A landscape with many valleys, sampled at points; each row gives a point and its height.
A ball rolls from a point to the lowest of its 3 nearest points, and stops where none of them is lower. Distance is the straight distance between rows; heights are no part of it.
Luni (h 319): [ 13,   2, -14, -18, -18,  -9,  14, -24,   0,   4,  -1,  -8,   7, -17,   8,
  -8, -26,  -9,   1,   4]
von (h 514): [  1,  12,   0, -16, -14,   0,   6,   9,   9,  -4, -11, -10,  10, -16,  -2,
  -9,  -9, -11,   4,   4]
Zimut (h 426): [ -5,  -2,   7,  -2, -13,  -2,   9,   7,   6,   2,  -7,   8,   6,  -4,   2,
  -4,  -1,   3,   0,  -2]
nal (h 122): [ -9,   0,   7,  -2, -10,   1,   1,   2,   6,   2,  -5,   6,   4,   1,   3,
   0,   4,   1,   0,   1]
zozi (h 522): [ 13,   7,  -2,  -6,  -2,   0,   3, -20,  -5,   7,   2,  -9,  -2, -13,   7,
   1, -12,  -9,   6,   5]
getes (h 457): [-10,   3,   1,   2,  -4,   3,  -6,  -3,   5,   1,   2,  -1,   0,   3,   9,
   2,   7,  -1,  -1,   4]
Tif (h 203): [ 12,   2, -10, -11, -10,  -5,   9, -29,  -1,   5,   5,  -7,   2,  -8,  14,
   0, -19, -16,   7,   1]
Kuza (h 369): [  7,  -3,   7,   3, -10,   3,  12,  26,  14,  -1, -12,  11,   7, -13,  -4,
  -7,  -6,   6,   6,  -6]
Bulu (h 748): [ -8,  -6,   5,  13,   1,   6,  -2,   5,  -7,   4,   2,   2, -11,   3,   1,
   8,  13,   4,  -5,   2]
gok (h 614): [-15, -10,   0,   7,  13,   5,  -2,   8,  -4,  -3,   9,   5,  -9,  15, -10,
  12,  16,  15,  -8,   1]
logit (h 323): [  6,  -8,   4,  -8,  13,  -8,  -7, -27, -29,   6,  25,  -8, -15,  17,   7,
  11,  -4, -12,  -8,  11]
Pil (h 678): [-15, -10,  -2,  12,  13,   0,  -5,   1,  -7,   4,  13,   1, -11,  19,  -6,
  13,  16,  10, -11,  11]
Sof (h 172): [ -7,   4,  -5,   1,   3,   6, -12, -10,   0,   1,   7,  -5,  -1,   5,   9,
  -3,  -1,  -5,  -4,   5]
dilu (h 527): [ -9,  -3,  10,  18,  16,  -2,  -6,  23,  14,  -7, -12,  15,   4,  13,  -2,
   5,  21,  20,  -2, -18]
gam (h 224): [ -1,   5,   3, -11,  -9,   0,   5,   5,   2,   2, -10,  -6,   6, -13,  -4,
 -13,  -2, -11,   2,   4]
muta (h 506): [ -6,  -6,   9,  15,  14,  -2,  -4,  21,   9,  -6, -13,  18,   5,  10,  -6,
  -1,  19,  20,  -3, -18]
Mevog (h 553): [ -5,  -6,   6,   7,  11,   6,  -4,  13,   6,  -5,  -6,  16,   0,   4, -13,
   1,  18,  13,  -2, -17]
Niv (h 451): [  7,  11,  -4, -19,  -7,   0,   9,  -4,   6,   3,  -5, -10,   6, -19,   5,
  -5, -17,  -6,  11,  10]
magu (h 625): [  0,   1,   7,   4,  -3,   4,   9,  17,  10,  -3,  -7,  10,   2,  -2, -14,
   4,   3,   8,   8,  -2]
ruk (h 79): [  4,   7,   1,   5,  -1,   0,   8,  27,  16,  -8, -10,  11,   7,  -5, -18,
   0,   5,  10,   6,  -8]
pezo (h 182): [ -5,  -1,  -5,   5,   7,   5, -14, -10,  -9,   4,  11,  -8,  -3,  12,   7,
  -4,  -1,  -3,  -3,   6]
kov (h 602): [-14, -10,   3,   7,  14,   7,  -6,  10,  -3,  -6,   7,   8,  -9,  16, -10,
  10,  17,  15,  -8,  -5]
dek (h 546): [ -9,  -3,   9,  18,  19,   0,  -7,  22,  14,  -8, -12,  12,   4,  17,  -2,
   7,  23,  18,  -4, -15]
fazov (h 223): [ -5,  -2,  -2,  10,   7,  -4, -21, -11, -17,   5,  11,  -7, -11,  20,   6,
  -1,   0,   3,  -3,   6]
Sel (h 725): [-12,  -8,   1,  12,   4,   1,  -4,   6, -12,   2,   8,   0, -12,  10,  -5,
  11,  15,   9,  -8,   6]
bot (h 250): [ 11,   3, -10, -16, -15,  -6,   7, -32,  -1,   5,   7,  -7,   2,  -7,  11,
   0, -21, -19,   2,   3]
sugu (h 639): [ 14,  -2,  -5,  -5,  -7,  -4,   1, -28, -15,   2,  10, -13,  -8,  -3,  14,
   3, -15, -10,   1,   1]
lig (h 653): [ 10,  -1,  -6,  -5,  -9,  -4,   1, -29, -18,   1,  12, -11, -12,   1,  16,
   3, -16, -11,   2,   1]
pif (h 300): [  5,  -6,  -2,  -8,   8, -11,  -5, -31, -28,   5,  24, -12, -15,  18,  10,
  13,  -4, -18,  -7,  12]
Risu (h 642): [-5, -2,  8,  7, -1,  8,  2, 11,  2,  3, -2,  6, -5,  2, -7,  8, 14, -2,
  2, -1]
pafos (h 659): [ 11,  -1,  -6,  -6,  -8,  -5,   2, -29, -21,   0,  15, -13, -12,   5,  17,
   5, -17, -10,   0,   3]
desid (h 297): [  7,   4,  -2,   7,  -4,   2,   5,  31,  22,  -9, -19,   7,  11, -19, -15,
  -7,   9,  16,  10, -14]
nog (h 570): [-11,  -2,  10,  22,  20,   1,  -7,  23,  11,  -6,  -8,   9,  -1,  21,  -1,
   9,  23,  13,  -4, -15]
lefo (h 552): [-10,  -5,   8,  14,  14,   1,  -5,  16,   9,  -8,  -9,  14,   2,  13,  -4,
   4,  21,  18,  -2, -18]
Samo (h 683): [-6, -5,  7, 12,  1,  7,  0,  8, -2,  2,  1,  7, -9,  2, -4,  8, 13,  4,
 -2, -1]
zuv (h 631): [-10,   0,   7,   4,  -4,   5,   1,   6,   6,   3,  -3,   6,  -3,   2,   3,
   6,   9,  -3,   2,   3]
gali (h 298): [  2,   4,  -1,   4,   6,   2,   5,  29,  18,  -7, -13,  13,  11,  -3, -18,
  -3,  11,   8,   3, -10]
bezaf (h 312): [  2,   2,   1,   5,   5,   2,   6,  24,  16,  -7, -12,  13,   8,   1, -18,
  -1,  11,   4,   4, -11]
vef (h 344): [ 10,  -2,   3,   6,  -8,   5,  10,  28,  18,  -5, -14,   8,   6, -14,  -9,
  -7,  -3,  12,   8, -10]
valo (h 242): [  5,   4,  -3,  -4,   6,  -4,  -3, -23, -17,  -3,  18, -10,  -7,   7,   5,
   9, -13,  -6,  -5,   8]
kig (h 496): [  2,  12,  -1, -20, -14,   0,   8,   6,   8,  -6, -10, -13,   7, -22,   2,
  -7, -12,  -6,   9,   5]
Lar (h 599): [-16, -10,  -1,   6,  18,   8,  -6,  10,  -1,  -2,   9,   5,  -9,  24,  -7,
  10,  19,  15,  -3,  -2]
Tife (h 232): [  7,  -3,  -1,  -2,  13,  -4,  -4, -23, -21,   3,  22,  -8,  -9,  14,   4,
   7, -10, -12,  -6,  10]
Nupos (h 212): [  4,  -4,   2,   0,  14,  -2, -15, -20, -21,   4,  21,  -6,  -9,  17,   3,
  -2,  -7,  -4,  -4,   7]
gebe (h 365): [  5,  -1,   0,   8,  -5,   2,   5,  36,  27,  -9, -25,   5,  15, -27, -15,
  -9,  12,  12,   8, -16]
vip (h 133): [ -3,   5,  -5,  -1,   8,   4, -13, -13,  -6,   0,  12,  -7,  -1,   5,   3,
   0,  -5,  -2,  -4,   6]
Nuneg (h 463): [ -5,  -5,   9,  -1, -12,  -3,  10,  12,   8,   0, -10,   7,   6,  -3,  -1,
  -4,  -1,   5,   4,  -2]
vogeg (h 430): [ -7,   0,   2,  -6, -11,  -1,   1,  -1,   2,   1,  -8,   3,   8,  -4,   3,
 -10,   2,   1,  -2,   0]
bufa (h 587): [-14,  -5,   5,  16,  22,   5,  -8,  21,   0,  -2,  -1,   5,  -8,  25,  -3,
  10,  22,  13,  -3, -17]
sav (h 601): [ 14,   2,  -4,  -5,  -6,  -2,   4, -27,  -9,   6,   6,  -9,  -4,  -7,  14,
   3, -15, -12,   6,   3]
Neve (h 443): [  1,  -4,   7,  -2, -14,   2,  13,  19,   8,   2, -10,   7,   7,  -9,  -1,
 -10,  -6,  -1,   1,  -7]
guma (h 596): [-15, -10,   2,   9,  19,   8,  -6,  14,  -2,  -4,   7,   7, -10,  22,  -6,
   9,  20,  15,  -1,  -9]
Rila (h 402): [-13,  -5,  -4,  16,   6,  -8, -10,  -2, -14,   4,  12,  -2, -11,  18,   1,
   9,  12,   6, -10,  10]
Rur (h 306): [-11,   3,   0,  -3,  -6,   2,  -6,  -5,   3,   1,   0,   3,   4,   1,   5,
  -2,   4,   1,  -3,   3]
damu (h 400): [ 12,  -6,   5,   1, -11,   8,  10,  26,  22,  -1, -11,   8,  12, -18,  -4,
  -9,  -6,   3,   6,  -9]
Lam (h 418): [ -1,  -1,   0,  10,  11,  -1,   5,  29,  20,  -5, -14,  13,  11,   0, -14,
  -8,  16,   8,   2, -13]
zifav (h 399): [ -2,   1,  -4,  10,   6,  -2,   9,  33,  27, -11, -16,   9,  20,  -6, -15,
  -6,  14,  13,   2, -13]
vono (h 267): [  6,  -3,  -4,  -7,   9,  -7,  -3, -26, -24,   0,  24,  -8, -11,  17,   8,
  11,  -6, -14,  -5,   9]
Soze (h 636): [  4,   1,   5,   3,  -4,   1,  11,  25,  14,  -2, -11,  10,   8,  -3, -11,
   0,   0,  13,   7,  -3]
lag (h 598): [ -2,  -6,   9,   7,   8,   7,  -1,  12,   6,  -2,  -7,  13,  -2,   3, -17,
   3,  16,   5,  -1,  -8]
Ruti (h 302): [  4,  -9,   2,  -3,  14,  -6, -12, -24, -26,   6,  25,  -4, -12,  18,   6,
   5,  -5,  -7,  -8,   9]
topu (h 290): [ -8,  -3,  -4,  14,   5,  -9, -16,  -8, -17,   4,  11,  -6,  -9,  20,   4,
   8,   7,   6,  -8,  10]
Lidez (h 327): [ 15,   3, -15, -20, -20,  -8,  13, -19,   0,   4,  -4, -10,   6, -22,   7,
  -8, -27, -14,   2,   3]
dak (h 287): [  6,   1,  -5,  -5,   5,  -6,  -1, -22, -21,  -3,  20,  -9,  -7,  11,   5,
  11, -14, -10,  -4,   8]
kito (h 260): [  0,   4,   0, -12, -14,   1,   6,  11,   5,   0, -10,  -4,   9, -13,  -3,
 -13,  -4, -13,   0,   3]
Lol (h 166): [  4,   0,  -3,  -3,  11,  -2,  -6, -19, -15,   0,  20,  -9,  -3,   9,   3,
   6, -12,  -8,  -8,  10]
Fogef (h 396): [ -5,  -3,   5,  -4, -14,  -2,   5,  10,   4,   0, -11,   5,   6,  -7,   2,
 -11,  -2,   1,  -1,  -2]
fasek (h 547): [ -9,  -4,  -1,  14,   2,   3,  -7,   3,  -9,   5,   4,  -4, -10,   8,   4,
   4,  11,   1,  -3,   5]
fel (h 189): [ -2,   7,  -1,  -7,  -3,  -3,  -8, -14,  -4,   0,  -1,  -5,   1,  -8,  -1,
  -6,  -3,  -1,  -5,   6]
doru (h 420): [  5,  -2,   2,  -6, -15,   5,  12,  21,  16,  -3,  -8,   3,  13, -15,   1,
 -10,  -5, -10,  -3,  -5]
Sevi (h 227): [  7,  10,   1,  -9,  -2,  -2,   2, -11,  -1,   5,  -5,  -9,   1, -17,  -1,
  -5,  -9,  -9,   5,  11]
bobi (h 760): [  9,   6,  -8, -21, -11,  -2,  13,  -5,   5,   0,  -6, -11,   6, -25,  10,
  -7, -21,  -1,   9,   6]
kufar (h 621): [ 14,   1,  -6,  -8,  -8,  -1,   4, -29, -10,   3,  10,  -9,  -8,  -3,  16,
  -1, -17, -17,   3,   0]
segik (h 572): [  9,   7,  -9, -17, -12,  -7,  14, -16,   2,   6,  -3,  -9,   8, -18,  11,
  -3, -25,  -5,   6,   7]
raba (h 387): [  2,   6,  -6,  -2,   7,   2,  -7, -20, -10,  -2,  14,  -9,  -3,   1,   2,
   5, -10,  -5,  -6,   8]
suza (h 462): [ 13,   5,  -5, -11,  -6,  -3,   6, -20,   0,   9,   1,  -7,   4, -10,  11,
   0, -17, -11,  10,   8]
sarik (h 427): [  5,   6,  -2,  -3,   3,  -1,  -4, -22, -10,  -2,  10,  -8,  -4,  -6,   5,
   4, -11,  -1,  -6,   6]
govi (h 710): [-14,  -8,  -1,  14,   8,   0,  -6,   4,  -9,   1,  11,   3, -10,  15,  -3,
  12,  15,  10, -11,  10]
Mivam (h 210): [-9,  4, -3, -3, -2,  3, -9, -7,  2,  0,  3, -1,  2,  1,  7, -3,  3, -1,
 -4,  5]
liv (h 437): [ 11,   6, -11, -17, -12,  -7,  12, -19,   4,   6,   1,  -8,   9, -13,  10,
  -2, -23,  -9,   5,   7]
zene (h 272): [ -1,   1,   1,  -9, -12,  -1,   7,   7,   3,   1,  -9,  -1,   6, -10,  -2,
 -15,  -3,  -7,  -2,   0]
pasev (h 645): [ 11,   1,  -4,  -3,  -4,  -6,   1, -26, -22,  -1,  15, -13, -10,   2,  12,
   7, -14,  -8,  -2,   5]
saz (h 339): [  4,   2,  -3,   8,   0,  -1,   6,  33,  23, -13, -17,   7,  15, -15, -15,
  -4,  10,  17,   4, -15]
lir (h 616): [ -1,  -1,   8,   6,   1,   5,   7,  15,  11,  -1,  -7,  12,   0,   1, -13,
   7,  10,   0,   7,  -3]
napez (h 486): [ -1,  -4,   4,  12,  11,   0,   0,  20,  12,  -5, -15,  18,   7,   4, -12,
  -5,  19,  11,   1, -17]
lobi (h 157): [ -2,   2,  -5,   1,  12,   3, -13, -15,  -9,   1,  16,  -7,  -3,  10,   2,
  -3,  -7,  -5,  -4,   8]
boz (h 271): [ 10,   5, -11, -16, -12,  -8,  10, -28,   2,   6,   1,  -6,   5,  -9,  13,
  -1, -23, -14,   4,   3]
Lup (h 695): [ 11,   6, -10, -21, -11,  -4,  15, -10,   3,   4,  -7,  -9,   8, -23,  11,
  -9, -24,  -3,   6,   7]
tosem (h 535): [ 12,   5,   0,  -4,  -2,  -3,   1, -24, -12,   5,   6,  -9,  -4,  -9,  11,
   3, -13,  -9,   2,   4]
vul (h 197): [  1,   6,   0,  -8,  -5,  -1,  -3,  -8,  -3,   2,  -5,  -4,   1, -13,  -2,
  -9,  -3,  -3,  -1,   7]
dega (h 530): [ -4,  -5,   7,   9,  13,   2,  -5,  15,   6,  -5, -11,  16,   3,   7,  -9,
  -1,  18,  15,  -3, -18]
nide (h 560): [ -9,  -7,   6,  10,  16,   4,  -6,  14,   8,  -8,  -5,  14,   0,  12,  -6,
   4,  21,  18,  -4, -17]
nom (h 551): [ -7,   0,  -5,   7,   3,   5, -10,  -4,  -5,   5,   6,  -6,  -4,   8,  10,
  -1,   6,  -3,  -2,   3]
Bamen (h 366): [ -9,   1,   3,  -4, -12,  -1,   0,   1,   4,   1,  -5,   3,   4,  -1,   3,
  -6,   3,   1,  -3,   2]
bozi (h 654): [ -4,  -4,   9,   8,   3,   9,   0,  10,   2,   1,  -4,  11,  -7,   1, -10,
   8,  14,   3,   0,  -4]
Zeku (h 164): [ -3,   5,  -4,  -2,   2,   1,  -9, -14,  -4,  -3,   9,  -5,   0,  -3,   2,
  -2,  -4,  -2,  -7,   8]
lur (h 634): [  1,  -1,   9,   2, -10,   1,  10,  19,  10,  -2, -10,  13,   6,  -5,  -6,
  -1,  -2,  11,   6,  -4]
Raru (h 523): [ 10,   6,  -1,  -2,   0,  -2,  -2, -24, -13,   1,   7, -10,  -6,  -7,   6,
   4, -13,  -5,  -2,   5]
Rotuk (h 356): [ 14,  -2,   5,   3,  -9,   9,   8,  29,  24,  -2, -17,  11,  11, -20,  -8,
  -7,  -2,   9,  10, -10]
galo (h 431): [  8,  -5,   4,  -3, -15,   5,  11,  24,  20,  -1,  -9,   6,  13, -18,   0,
 -10,  -7,  -5,   1,  -8]
vogi (h 303): [ 10,   0,   5,   6,  -5,   5,   5,  30,  21,  -6, -17,   8,   9, -21, -12,
  -8,   2,  12,  10, -11]
nidu (h 209): [  5,  -1,   0,  -3,  12,  -4,  -6, -21, -19,   1,  21, -10,  -6,  13,   4,
   8, -10, -11,  -7,  11]
Zod (h 241): [ -5,  -3,  -3,  12,   6,  -9, -21, -11, -17,   7,  12,  -5, -13,  21,   4,
   2,   0,   4,  -4,   8]
Tuku (h 592): [-15,  -7,   2,  10,  16,   7,  -6,  16,   3,  -6,   2,   9,  -5,  20,  -6,
   8,  19,  15,  -3, -15]
nobus (h 305): [  7,  12,  -3, -12,  -3,  -1,   7, -11,   3,   6,  -3, -10,   5, -13,   4,
  -5, -12, -10,  11,  11]
Valon (h 444): [ -1,   2,  -3,  12,  10,  -1,   8,  32,  23,  -8, -15,  10,  17,  -2, -13,
  -6,  15,   9,   1, -12]
Vaz (h 251): [  9,   8,  -1,  -7,  -1,   0,  -2, -15,  -5,   4,  -4,  -8,   1, -13,   0,
  -5,  -7,  -7,   3,   8]
bir (h 350): [ -9,  -1,   6,  -2, -12,  -2,   6,   4,   7,   2,  -6,   8,   7,  -1,   1,
  -2,   3,   3,   1,   1]
Guna (h 258): [  9,   3,   1,   6,  -7,   2,   8,  32,  20,  -9, -16,   8,   9, -16, -14,
  -5,   4,  15,   9, -10]
Mub (h 600): [  0,  -2,   7,   6,   8,   4,   3,  17,   9,   0,  -8,  15,   1,   3, -15,
   3,  16,   4,   3, -10]
Vog (h 301): [ -1,  -6,   2,   4,  10,  -7, -21, -20, -20,   3,  19,  -5, -12,  25,   4,
   2,  -3,   3,  -5,   7]
nodu (h 629): [-5, -1, 10,  5, -1,  4,  4, 10,  6,  3, -3, 10, -3,  2, -5,  8, 11,  0,
  5, -1]
ruvo (h 213): [  8,  10,  -1, -10,  -5,   0,   4,  -6,   1,   6,  -7,  -7,   5, -15,   0,
  -8,  -8, -10,   7,   9]
faka (h 461): [-9,  0, -1,  6,  1,  5, -8, -2, -1,  3,  4,  0, -2,  5,  9,  0,  8, -1,
  1,  3]
galu (h 207): [ -4,  -2,  -5,   9,   5,  -1, -17, -10, -14,   6,  13,  -7, -10,  18,   7,
  -5,  -1,   0,  -3,   4]
binaz (h 211): [ -2,   3,   1,  -9,  -8,  -1,   2,   0,   0,   3,  -9,  -3,   6,  -9,  -3,
 -14,  -1,  -5,   0,   4]
Difub (h 228): [  3,   4,   2,   3,   1,   2,   7,  25,  15,  -5, -12,  12,   7,  -1, -18,
   1,   8,   6,   7,  -6]
Minit (h 577): [  0,  -5,   7,   6,  11,   6,  -2,  14,   7,  -4,  -9,  17,   2,   2, -14,
  -2,  19,   7,   0, -14]
zugo (h 195): [ -3,  -3,  -5,   7,   7,   3, -15, -10, -14,   5,  12,  -6,  -7,  15,   7,
  -5,  -3,  -1,  -3,   6]
dami (h 392): [  5,  14,  -2, -17,  -5,  -1,   9,  -4,   6,   3,  -7, -10,   5, -16,   3,
  -4, -13,  -9,  11,  11]
baf (h 453): [  5,  10,  -4, -20,  -9,  -1,  10,   1,   6,  -1,  -8, -12,   9, -20,   1,
  -5, -18,  -5,  11,   9]
kasa (h 208): [ -6,   5,   1,  -6,  -6,  -1,  -5, -10,   1,  -2,  -2,  -1,   4,  -6,   2,
  -7,   2,   0,  -4,   5]
nale (h 584): [-12,  -4,   6,  18,  24,   3,  -8,  22,   4,  -4,  -4,   7,  -3,  25,  -3,
   8,  22,  14,  -4, -18]
Tisi (h 405): [ -9,  -5,  -3,  16,   4,  -2, -10,  -1, -13,   5,   6,  -4, -10,  10,   5,
   3,   9,   5,  -6,   7]
kib (h 594): [ -9,  -8,  11,  27,  27,   2,  -9,  28,   3,  -3,  -6,  10,  -8,  25,  -4,
  10,  25,  12,  -7, -15]
Fedu (h 641): [-14,  -7,   1,   9,   9,   7,  -5,   5,  -7,  -3,   7,   4, -12,  10,  -8,
  11,  15,  13,  -9,   0]
pevo (h 201): [  2,   8,   0, -11,  -5,   1,   0,  -3,  -2,   4,  -8,  -7,   3, -14,  -3,
 -12,  -3,  -9,   2,   6]
bedir (h 292): [ 13,   4, -15, -19, -23, -11,   9, -28,  -4,   1,   1,  -8,   2, -16,   6,
  -7, -28, -17,   0,   4]
kom (h 424): [ 12,   4,   0,  -6,   0,  -1,  -1, -21,  -9,   4,   2, -10,  -3, -11,   7,
   2, -10,  -5,   3,   6]
roze (h 554): [ 10,   8,  -5, -15,  -5,  -4,   9, -16,   4,   6,  -2,  -9,   7, -13,   9,
  -3, -19,  -9,  11,   8]
Nire (h 296): [-8,  1, -2,  2, -3,  8, -9, -6,  1,  1,  5, -3,  1,  5, 10,  0,  5, -2,
 -1,  3]
vebaz (h 509): [  2,  12,   1, -17, -15,   0,   7,  11,  10,  -7, -11, -11,   9, -22,  -1,
  -8, -11,  -8,   8,   3]
vidaz (h 637): [ -4,  -7,   6,   7,   6,   8,  -2,  10,  -2,  -1,  -2,  11, -11,   3, -11,
   7,  15,   7,  -5,  -6]
Kiku (h 676): [-9, -4,  4, 13, -1,  6, -8,  2, -6,  6,  2, -3, -7,  5,  6,  5, 12,  0,
 -1,  4]
kope (h 275): [ 13,   2, -14, -19, -19,  -9,   9, -33,  -2,   3,   4,  -7,   3, -11,   8,
  -4, -24, -17,  -1,   4]
Kivo (h 337): [  6,  -1,  -5,  -7,  -1, -10,   0, -28, -24,  -2,  18, -13, -11,  16,  14,
  14, -11, -13,   0,  11]
mizu (h 585): [ -9,  -6,   6,   8,   9,   9,  -3,  10,   0,  -5,  -2,  11,  -5,   5, -13,
   7,  17,  13,  -5, -14]
tos (h 613): [-10,  -6,   5,   8,   7,   5,  -2,  10,  -4,  -4,   3,  11, -10,   7, -12,
  10,  16,  13,  -6,  -5]
Kepov (h 597): [-16,  -7,   1,   8,  14,   8,  -5,  13,   0,  -4,   4,   8,  -7,  18,  -7,
  10,  17,  16,  -3,  -8]
Rof (h 419): [  2,  -3,   5,  -5, -15,   2,  11,  19,   7,   0,  -9,   6,  10, -11,   0,
 -13,  -7,  -6,   0,  -5]
Peva (h 259): [ -3,  -3,   0,   5,   9,  -9, -23, -17, -19,   7,  14,  -5, -11,  24,   2,
   1,  -2,   3,  -5,   6]
bup (h 325): [ 12,   6,  -7, -12,  -8,  -5,   6, -25,   1,   7,   3,  -8,   5,  -8,  13,
   1, -17, -11,   9,   4]
bef (h 464): [ -2,  -4,   4,  12,  13,   1,   2,  26,  15,  -3, -13,  17,   8,   5, -13,
  -8,  19,   8,   1, -15]
dol (h 609): [ 12,   3,  -4,  -4,   0,  -3,   1, -25, -16,   1,  10, -10,  -9,   0,  10,
   6, -16,  -6,  -1,   4]
silom (h 307): [ 16,   4, -18, -19, -24,  -9,  11, -22,  -3,   4,  -2, -12,   2, -21,   3,
 -12, -30, -22,   3,   5]
Redor (h 477): [-11,   1,   4,   2,  -7,   3,  -3,   0,   6,   2,  -2,   2,   4,   3,   6,
   3,   7,   0,   0,   2]
kez (h 568): [-12,  -3,   7,  18,  18,   2,  -6,  22,  10,  -9,  -6,  12,   0,  18,  -4,
   8,  21,  16,  -3, -19]
Fodus (h 376): [  3,   6,   0, -13, -17,   3,   9,  19,  14,  -6,  -9,  -3,  14, -15,  -1,
  -9,  -6, -13,  -1,  -5]
dabos (h 318): [  8,   2,  -5,  -6,   0,  -9,   1, -26, -23,  -3,  20, -14,  -9,  11,  11,
  12, -13, -10,  -3,   9]
meki (h 487): [ -5,  -2,   6,   0, -10,  -1,   8,  12,   8,   0,  -8,  10,   4,   0,   1,
   2,   2,   5,   5,  -1]
gako (h 324): [  5,   5,  -4,  -2,   5,  -2,  -1, -20, -15,  -3,  15, -11,  -4,   1,   4,
   9, -12,  -5,  -5,   8]
Rifa (h 246): [  3,  -4,  -2,  -2,  13,  -2, -11, -20, -19,   4,  22,  -8,  -5,  14,   3,
   2,  -7, -10,  -7,   9]
sava (h 743): [-6, -4,  7, 12,  0,  5, -2,  5,  0,  5,  0,  2, -7,  3,  2,  7, 13, -1,
  0,  2]
Dofo (h 488): [ -3,  -6,   7,  15,  17,  -3,  -1,  21,  14,  -5, -17,  17,   7,   6,  -8,
  -8,  19,  16,  -1, -16]
maf (h 295): [  6,   4,  -1,   4,  -3,   1,   6,  29,  21,  -9, -16,   8,  10, -11, -15,
  -6,   4,  15,   7, -11]
tuf (h 317): [ -1,   3,   1, -10, -12,   3,   7,  15,   9,  -2,  -8,  -1,  10, -13,  -2,
 -12,  -5, -13,  -1,  -3]
kesef (h 311): [ 10,   4, -15, -18, -16, -10,  11, -26,   2,   5,   1,  -9,   5, -11,   9,
  -3, -22, -12,   2,   5]
Vom (h 314): [  6,   7,  -1,  -5,   2,  -1,  -4, -20,  -8,   2,   1,  -8,  -2, -11,   2,
   1, -10,  -4,  -2,   7]
sobin (h 649): [-7,  0,  9,  4, -6,  4,  4,  7,  7,  3, -3,  7,  1,  1,  1,  7,  8,  2,
  5,  2]
muzo (h 218): [ -3,  -4,  -2,   3,  11,  -2, -18, -14, -17,   5,  15,  -7,  -9,  20,   3,
  -3,  -6,  -3,  -3,   7]
vab (h 338): [ -7,  -5,  -4,  15,   3,  -4, -16,  -5, -16,   4,   7,  -6,  -7,  14,   7,
   1,   4,   4,  -3,   8]
nif (h 510): [  3,  11,  -1, -18, -10,   1,   6,   6,   6,  -3, -10,  -9,   5, -19,  -1,
 -10, -10, -11,   7,   8]
Mebek (h 643): [-16, -10,  -3,   9,  15,   5,  -3,   4,  -7,   2,  13,   3, -12,  20, -10,
  10,  17,  11,  -9,   7]
fuli (h 269): [ 11,   2, -10, -14, -14,  -4,   6, -34,  -3,   2,  10,  -9,  -1,  -5,  13,
   1, -19, -20,   2,   1]
zeg (h 342): [ -3,  -2,   3,  -5, -14,   0,   8,  10,   4,   1, -10,   3,   7,  -9,   1,
 -13,  -1,  -3,  -1,  -1]

Call two points neighbours if one is among the 3 nearest of the other. Go from one point of each pair to the other, from neighbour to neighbour, staying as low as possible. Name the highest point that can't be avoided.
ruk, Lol -> galo
Tif, Mivam -> zozi
nal, vip -> Zimut
Lol, Nupos -> Rifa
Nupos, vip -> muzo
Guna, ruk -> Lam

Where does a ball stop that starts at each point below?
logit -> Lol
Dofo -> ruk
pif -> Lol
